A landscape with many peaks, sampled at points; each row gives a point and its height.
From any point a climber takes the steepest step (rise divided by distance) to one of its 2 nearest points. It stops when none of these is higher. Distance is the straight distance between rows; heights are no part of it.
Funez h=598:  13  -1   3  13  11 -12  15  -3 -14  -9  15  -2  12  15 -14 -20  11 -18 -26 -15  13
Lukot h=738:  18  20 -14  18  29  20  14 -22  -2  -4   8  12 -15   7 -21   2 -26 -21  -9  21  21
riz h=468:  -2 -12  38 -15 -27  -4  -5 -19  22   4  21   6  -2   7  -2 -10 -12   1   2  -7  12
Zepa h=403:   6 -27  35   3 -18  19 -13 -14   5  25   6  19  -8   4  20  14  -5 -13 -21  26 -22
dek h=34: -18  21  -7 -24 -10  17   3 -18   4  -8  12  -3 -21  -2  -8  34  14  -2   2 -17  -9
Muma h=569: -34   6  -8 -14  -8 -18  -9 -14 -16  14  14  16   8  -8   6  -5 -24   6  16   3  32
Sez h=414: -26  -6   3  -7 -19  -7 -13 -29  18   0  12   3  -6 -23 -37  -4   4   1  13  -4  21
nus h=692:  22   8 -21 -11  29   7  15  19   6 -26  -8 -13  -4  17  24   9 -19   2   9  -5 -13
zavus h=666: -17 -12  -2  13   4  -2   5  -9 -20 -47  -3   1  34  19 -15 -10   1 -25  -5 -20  -1
tar h=623: -33   6 -28  19  11 -10  -8  12 -19  -9  -1  -2  33 -20   7   1  16 -22   5  14 -32
zol h=537:  11   0 -11   4  30 -12   7   9 -15   9 -28 -11  -7  -8  22 -27  -6  23  24  21   4
Milu h=331: -21  -3  -7  11  10   1  -3   0   1 -30 -19 -11   4 -31 -28  -9  16  -6  14  10  -3
muto h=205:  19 -15  40   4 -15   4   5  11  29   1  -5   3   9   6  -3   3  16 -14  -7 -14 -33
kinal h=378:  -7  -6   6  -1  -6 -16   3 -14  -1  23   6  19   1   0 -15  -4   3 -13  11 -54 -10
gol h=545: -14  13 -13  -6  21   7  -9  13 -17   5 -15   3 -13  -4  31  13  10  13   8   7  19
zoto h=409: -14   6  17   4  -9 -17  -3  19   6  12  -4  20   8   2  10   5   9  -2  -2 -52  -5
nop h=48:  -9  20 -33  -5   5  17  13 -11  -5  15  22   3  -7  -3   9  36   9 -11  -5 -23 -25
Kovu h=678:  17   6   0 -18 -20  10   4  23  -1 -12 -10 -23 -14  15   8   2   3  48 -10  35  28
maru h=483: -29   4   6   2  -2  -6 -17   8  20 -14 -10  15  16  -3 -12  -9 -27   0  40  -1   8
gofur h=359:  -4  -1  21 -12 -37  -2  -7   2  -6 -18  13  -8   1  -9  -9   1   2  33 -28  31  46
tava h=351: -13  -9  10   2  -9   2  -9   1   7 -27 -11   0  20 -19 -14  -7  16   1   4  35   0
feko h=670: -37  12 -25  12   1  -9  -1  -7 -20 -13   2   8  18  -6  -6   6   3 -14  26   6 -13
mobat h=115:   6   6 -24 -11 -13  -7   5 -11 -25   6  10 -40 -15 -10 -27  -2  21   3   3 -18 -12
bidon h=657:  35  13 -22  -9  24   9  16  -9   4 -23  -1 -30 -17  18  -7  -1 -22  -5  14   6 -12
sok h=342:   5  -8  27  -2   9   9 -12  23  23 -33 -32  -3  15  15  17   3  -2  -7   8  -3 -31
pup h=563: -19   8 -31  18  36   1 -22  21  -8   2  -8  -2   8 -33   4  20   7 -23  -5  -9 -37
rimaf h=481: -20   3   7 -10   6  13 -26   5  -7  -6 -23  -1 -12   7  25  25  12   4   9   5  -6
bod h=610:  -9  14 -17  27  24  14   4  20  27  19 -10  14   2 -12   5   9 -14   2  28   1  -9
Mon h=486:  -2 -14  11   6   8 -10  -1  15 -17  24 -30  12   4  -3  34 -15  16  21  17  23  -4
num h=608:  23   8  -3   3  -6  11   9  -4   2 -21 -19 -35 -12  -2 -16 -10  -8  14  11  33  12
kapi h=505: -13 -11  24 -21 -36  -4 -16 -12  10  22  27   4  -9   0  26  -5 -10  21  11   2 -14
fut h=394:   9   1 -14  -4 -22  -7   9   3 -14  26   8 -16   8 -21 -13  17  37   5 -23  19  -4
pab h=416:   9   9  -9   3  -7 -19  23  13 -18  27  11  -3  13 -14  16   0  33   4 -13   5  -6
zinug h=528:  15  11 -20   1  39  -8   7  34 -11 -21  -7  -8  -9  -2  22  -3   9  -1 -27 -14  24
tiku h=736:  14   2  -5   1  11   5  24  11  23 -24   0   0  24  22  12   4  -8  -8  -1  -3   3
doz h=567:  22   7  -9  22  35  -4  19  10 -20  -3   0  -2  -1   0  -3  -8  12 -15 -43  -2  27
veki h=497:  22  -9 -22   1  29   1   1   6  -9  -5 -10 -16  -3 -36 -13   9  21 -12 -39   9 -11
litif h=441: -12 -16  30  -6 -13  -1 -11 -25  20  -1   5  -2   4   3 -40 -10 -12 -17  15 -17   9
Saf h=552: -29 -12  10  -9 -19   1 -16  -1  12  40  15  32  -4   6  39  -3 -18  32   9   8   3
biti h=577:  20   3  -7   7   4  -7  16   4   6   9  -9 -22  -8 -15   0 -17  10  18  30  35   4
ber h=656:   2   8 -11  -7 -26 -15  11  -5  12  12  20   7  11   3   8  -9  -2  15  15  19  10
betun h=487: -22  -5  17 -14  12 -26 -19 -13 -16 -25 -18   2  18  -6 -29 -37 -16 -11  15 -18  22
Vepun h=316:   7 -10  22  -8  15  -4  -8  24  -5 -18 -25  -2  25   8  20  12  19  -8 -12 -17 -17
Pudir h=179:  12 -19  29  -9 -31   1   5 -24 -11  11  25   4  -3  23   1   2  10 -20 -26 -11 -23
Fim h=103: -11   2 -33  -9 -14   6   4 -11  -5  -1  12 -34   4 -28 -45  15  35  -1  -3  -9 -27
vuv h=312: -25 -12  13  18   3   2  -9 -19  15 -30 -13  -3  16 -15 -35  -8   2 -34  22  10 -22
sovu h=530:  30 -14   8   7  26   8  -2   8  -8   2 -12  -3 -18 -22  -6   2  18 -16 -38  -1  15
danem h=61:   5   8 -12 -12  10  16   2  -6 -18   1  -6  -5  -1   6  22  29   8 -16 -22  -1 -29
gaka h=632: -28  14  -6   1 -16  18   5   7  25  -6  36  28   9  -7  16  37   7   9 -14  10  13
Rapaz h=704:   3  22 -13  10   5   9  19 -14   3  -3  21  19   6  13 -14   9 -14  -9 -23   4  36
ligal h=522: -40  16 -13  -8   3  -9  -8   3  11 -14  -5  15  11  -3  -6  -3 -18   8  25   6  46
luve h=423:  -3  -6 -13  22  38 -16   2  10  -5 -10  -8  11   9  -4 -11 -27 -27 -14  13 -25  18
til h=127:  27  16 -27  -7  -5 -21  30   1 -17  16  23 -45 -17  15 -18 -17  14  14  -6 -16  -5
Ladu h=622:   9   1   6 -21  -8 -17   2  -7 -11 -14 -17 -35  -7   6  -1 -11  -1  -5  42 -21 -28
luz h=780:  11   8 -10   6  21   1   2 -22 -10   6 -12  11 -12  16  -8  -6 -29 -15  10  15   1
fadob h=311:  17  -1  12 -12 -11  11  -3  -7   4  11  -1  -7 -29  -1 -15   6   8  17 -27  15  28
bebog h=633:  29  15 -10   1   8   3  23 -11  -2 -22   4 -35 -17  10 -32 -15 -11   6   7   0  10
Dad h=192:  28 -19  31   9  -1  -7   5 -16   4  11   5  -6   1   4 -11  -6  24 -21 -22 -11 -23
lor h=728: -33  20 -20  -1 -19  -3  -1  -9   4 -12  14  -8  17  -4 -13   2  21   1  32 -12 -27
mig h=369: -12 -17  23   4  -8  19 -25  32  33 -22 -21  13  11  22  22   0 -12  10   7  15 -13
tevo h=520: -36  10   0   3 -11  11 -26   6   8  15  -5   8  -4  -5  32  22  11   7  10  12 -22
suvi h=153:   5  10  -7  -7 -22  -8  11 -21 -16  -1  28 -22  -4  28 -30  -2  24   2 -18 -39  10
Mupe h=281:  -5   2  16  -9   6   5 -23  20  21  17 -32  -6 -11   1  14  -1   3  12  41 -28 -18
sur h=83:   7  -7 -51   9  24  23   4  -9 -14 -23   8 -25 -15  -3 -20  22 -11 -21  -9   4 -34
rim h=535: -11  -9   2  -9  19 -21   3  -4 -20 -25  -5 -19  -7   6 -21 -33   0  -1   4 -38  19
luvo h=166:   3   4  -5  -6 -26   6   8 -21 -11   7  32   3   1  15  -7  14  18 -14 -23 -25  -9
rumif h=72:  15   0 -22   3  26  10  13 -12 -14  -7   2  -3  -8   8   1  21 -10 -34 -16   3 -47
Gamop h=388: -22   0  13  -6 -21  -8 -11 -12   2 -16  19   9   6 -24 -29  -4  10  14  -9   7  42
govab h=350:  -1   0 -11  17   9   0  -6  10  -5   5   5   2  -7  -7 -16   2 -12 -20  17 -61 -27
suv h=724:  -1  -2  12  -2   6  10  -8 -15  -3   7 -16  27  -9  21   5   7 -34  -9  -1   3  17
geka h=410:   9   1  -1 -15  -8   5  -6 -13 -37  40  -6   5 -16  16  29   2  -8  17   1  38   0
Muze h=317:  -1   8  10   3  14  -2 -15  10  15  11 -17  -1 -21   0   4   7 -11  -3  34 -59 -34
virev h=432: -12 -26  44  -1 -14  19 -24  -5  18  -6  10  18  -1   1  18  -1 -17   5 -26  17  -3
deg h=92:   5  -7 -40  -2   3  22  -2 -17  -5 -15   5 -25  -9 -25 -41  19  13 -23 -25  -8 -42
tig h=652:   4   2   6  29  20  16   2   7  34  15 -14  12  -4 -11 -20   0 -10 -21  10  -2 -10
goka h=138:  20  14  -5  -3 -22 -17  25  -9  -2  21  21 -21 -21  19 -14  -6  16  13 -17 -13  19
nif h=373:  -9  -4  -5  -2 -25   8  -9  -2   2   0   0  -9   8 -31 -17  17  31   6 -20  34 -14
tes h=445:  11  -7   2   1   4  -8   4  -1 -19  44 -11  16 -10   7  35 -20   0  15   2  23  13
bavu h=241:  26 -17  22  -1  -3  13   2   9  28  17 -29  10 -18  17  18 -15  -4  17  10   6   6
suzon h=451:  13  -3  20  -7  18 -12  -2  20  -4  -7 -17   2  -3  -6   0   1  -1  -1 -12 -63   2
lugul h=719:  16 -16  16  16 -13  12  17  -2  23   1  20  25  10  -3  -4 -12 -12   2 -21  32  22
koba h=690:  14  -2  12  -2 -36  -3  16   4  14  -6  36   8  17  17  -2  -4 -11  16 -19  27  15
Posid h=664: -10  -8  11  -9   0  13  -6   0  11  12   6  40  -1  28  32  10 -41  10  -9  21  16
Mabe h=611: -16   0  -2  12   1   7  -7   4   0  43   1  43   1  15  33  15 -31  11   1  19   3
mok h=613: -14   2   3 -15 -18 -29   1   2   2  28  16  20  20  10  15  -2 -20   8   4 -13  22
luzik h=401: -16 -27  30  -4 -17  10 -28  12  17 -15  -2   3   2   3  15 -18 -11  19   8  29   1
pebi h=444:  -9  -2   6   5  -3 -22   0  19 -14  30 -14  10  17 -15  29  -4  29   4   0  -1 -10
div h=450: -15  -6   1  20  32 -10 -22  -4 -18 -23 -14   6   6 -20 -26 -25 -28 -26  14  -9  11
Bamu h=580: -43  14   4   0 -30  -8 -23   2  15   0  30  18   7  -7  16  30   0   7   9   0  -6
labev h=671:   0  20 -23   1 -10  17  22  -1  14   6  28  17   9  -3  -5  25   7  -2 -17  12   9
dedok h=702:   8   6   3  -4  -7   1  13  -4  -3 -40   3  -9  27  24  -7  -1   1 -18  -1  11   3
vite h=673: -20   8  -5  -7 -15 -10   1  -7   5  -8  -4 -13   8  10   2   0  -7   0  52 -20 -27
pag h=629: -11   0  -8   0   8 -14   2 -20 -19  -9   9  12  18  26 -16 -13 -12 -24  -9 -12  13
tuzep h=689:   9  -5   4  24   4   7  11  -4  30  12  -3  18  10 -10 -10   4   3 -10 -11  18  20
bula h=615:  -1   6  -1 -20   4   4  -2  14  -6 -25 -20  -9  -5   8  19  -3  12  27   9  12  28
sugat h=377:  14 -10  12   3 -25   7  -6 -28 -27  33  15  16  -5  20  19   8  -7  -1 -20  33  -9
fevav h=335:  15 -12  21  -5 -26  19 -13  -4   1   7   8   2 -19 -11  -5  -7 -14  30 -20  35  35
gis h=565:  -6   8 -42  33  27   2  -6  12   5  18  -9  10  -2 -31   0  19 -10 -15  12   1 -23
biful h=582:  17  -6   4 -12   4 -29   6  -1 -23 -28 -10 -31  -1   6   4 -31   5  -2  20 -18  -4
lal h=628:  16   0   2 -18 -40  11   8  19   1  16  17 -16 -10  10  19  12   6  45 -19  38  -1
Relu h=398:  12  11 -38  22  40 -18  14  16 -12   0   6  13  -1  -6   7 -15 -34  -9  19  -6  19
fidag h=490:  24   2  -9  -2  29  -2   7  33  10 -11 -10  -7  -7 -16  13   2  -1   3  -2 -38  16
lalev h=221:  19 -16  34  13  -1   1  -1  13   7  24 -18  21  10  10  19  -5   0   6   0 -16 -16
paf h=285:  34  -1  12 -11   5  -7   4  -2 -15   8 -10 -23 -26   1   5 -17  20  19 -18   0  23
Pege h=262:  32 -11  21 -11  10   7   1   6  20   9 -27 -20 -22  -6   9 -29  15  25   6   0  15

Where does a climber stop that starts at each point below?
danem -> luz
luvo -> luz
litif -> luz
tevo -> luz
zoto -> tiku

Call two points neighbours if one is among the 2 nearest of the other. Go from one point of each pair to the other, from neighbour to neighbour, staying as high as possible. Name the lowest point that can't be avoided.
Mon, virev -> sugat
lor, Kovu -> pup
lugul, luz -> rimaf
lugul, Kovu -> lal
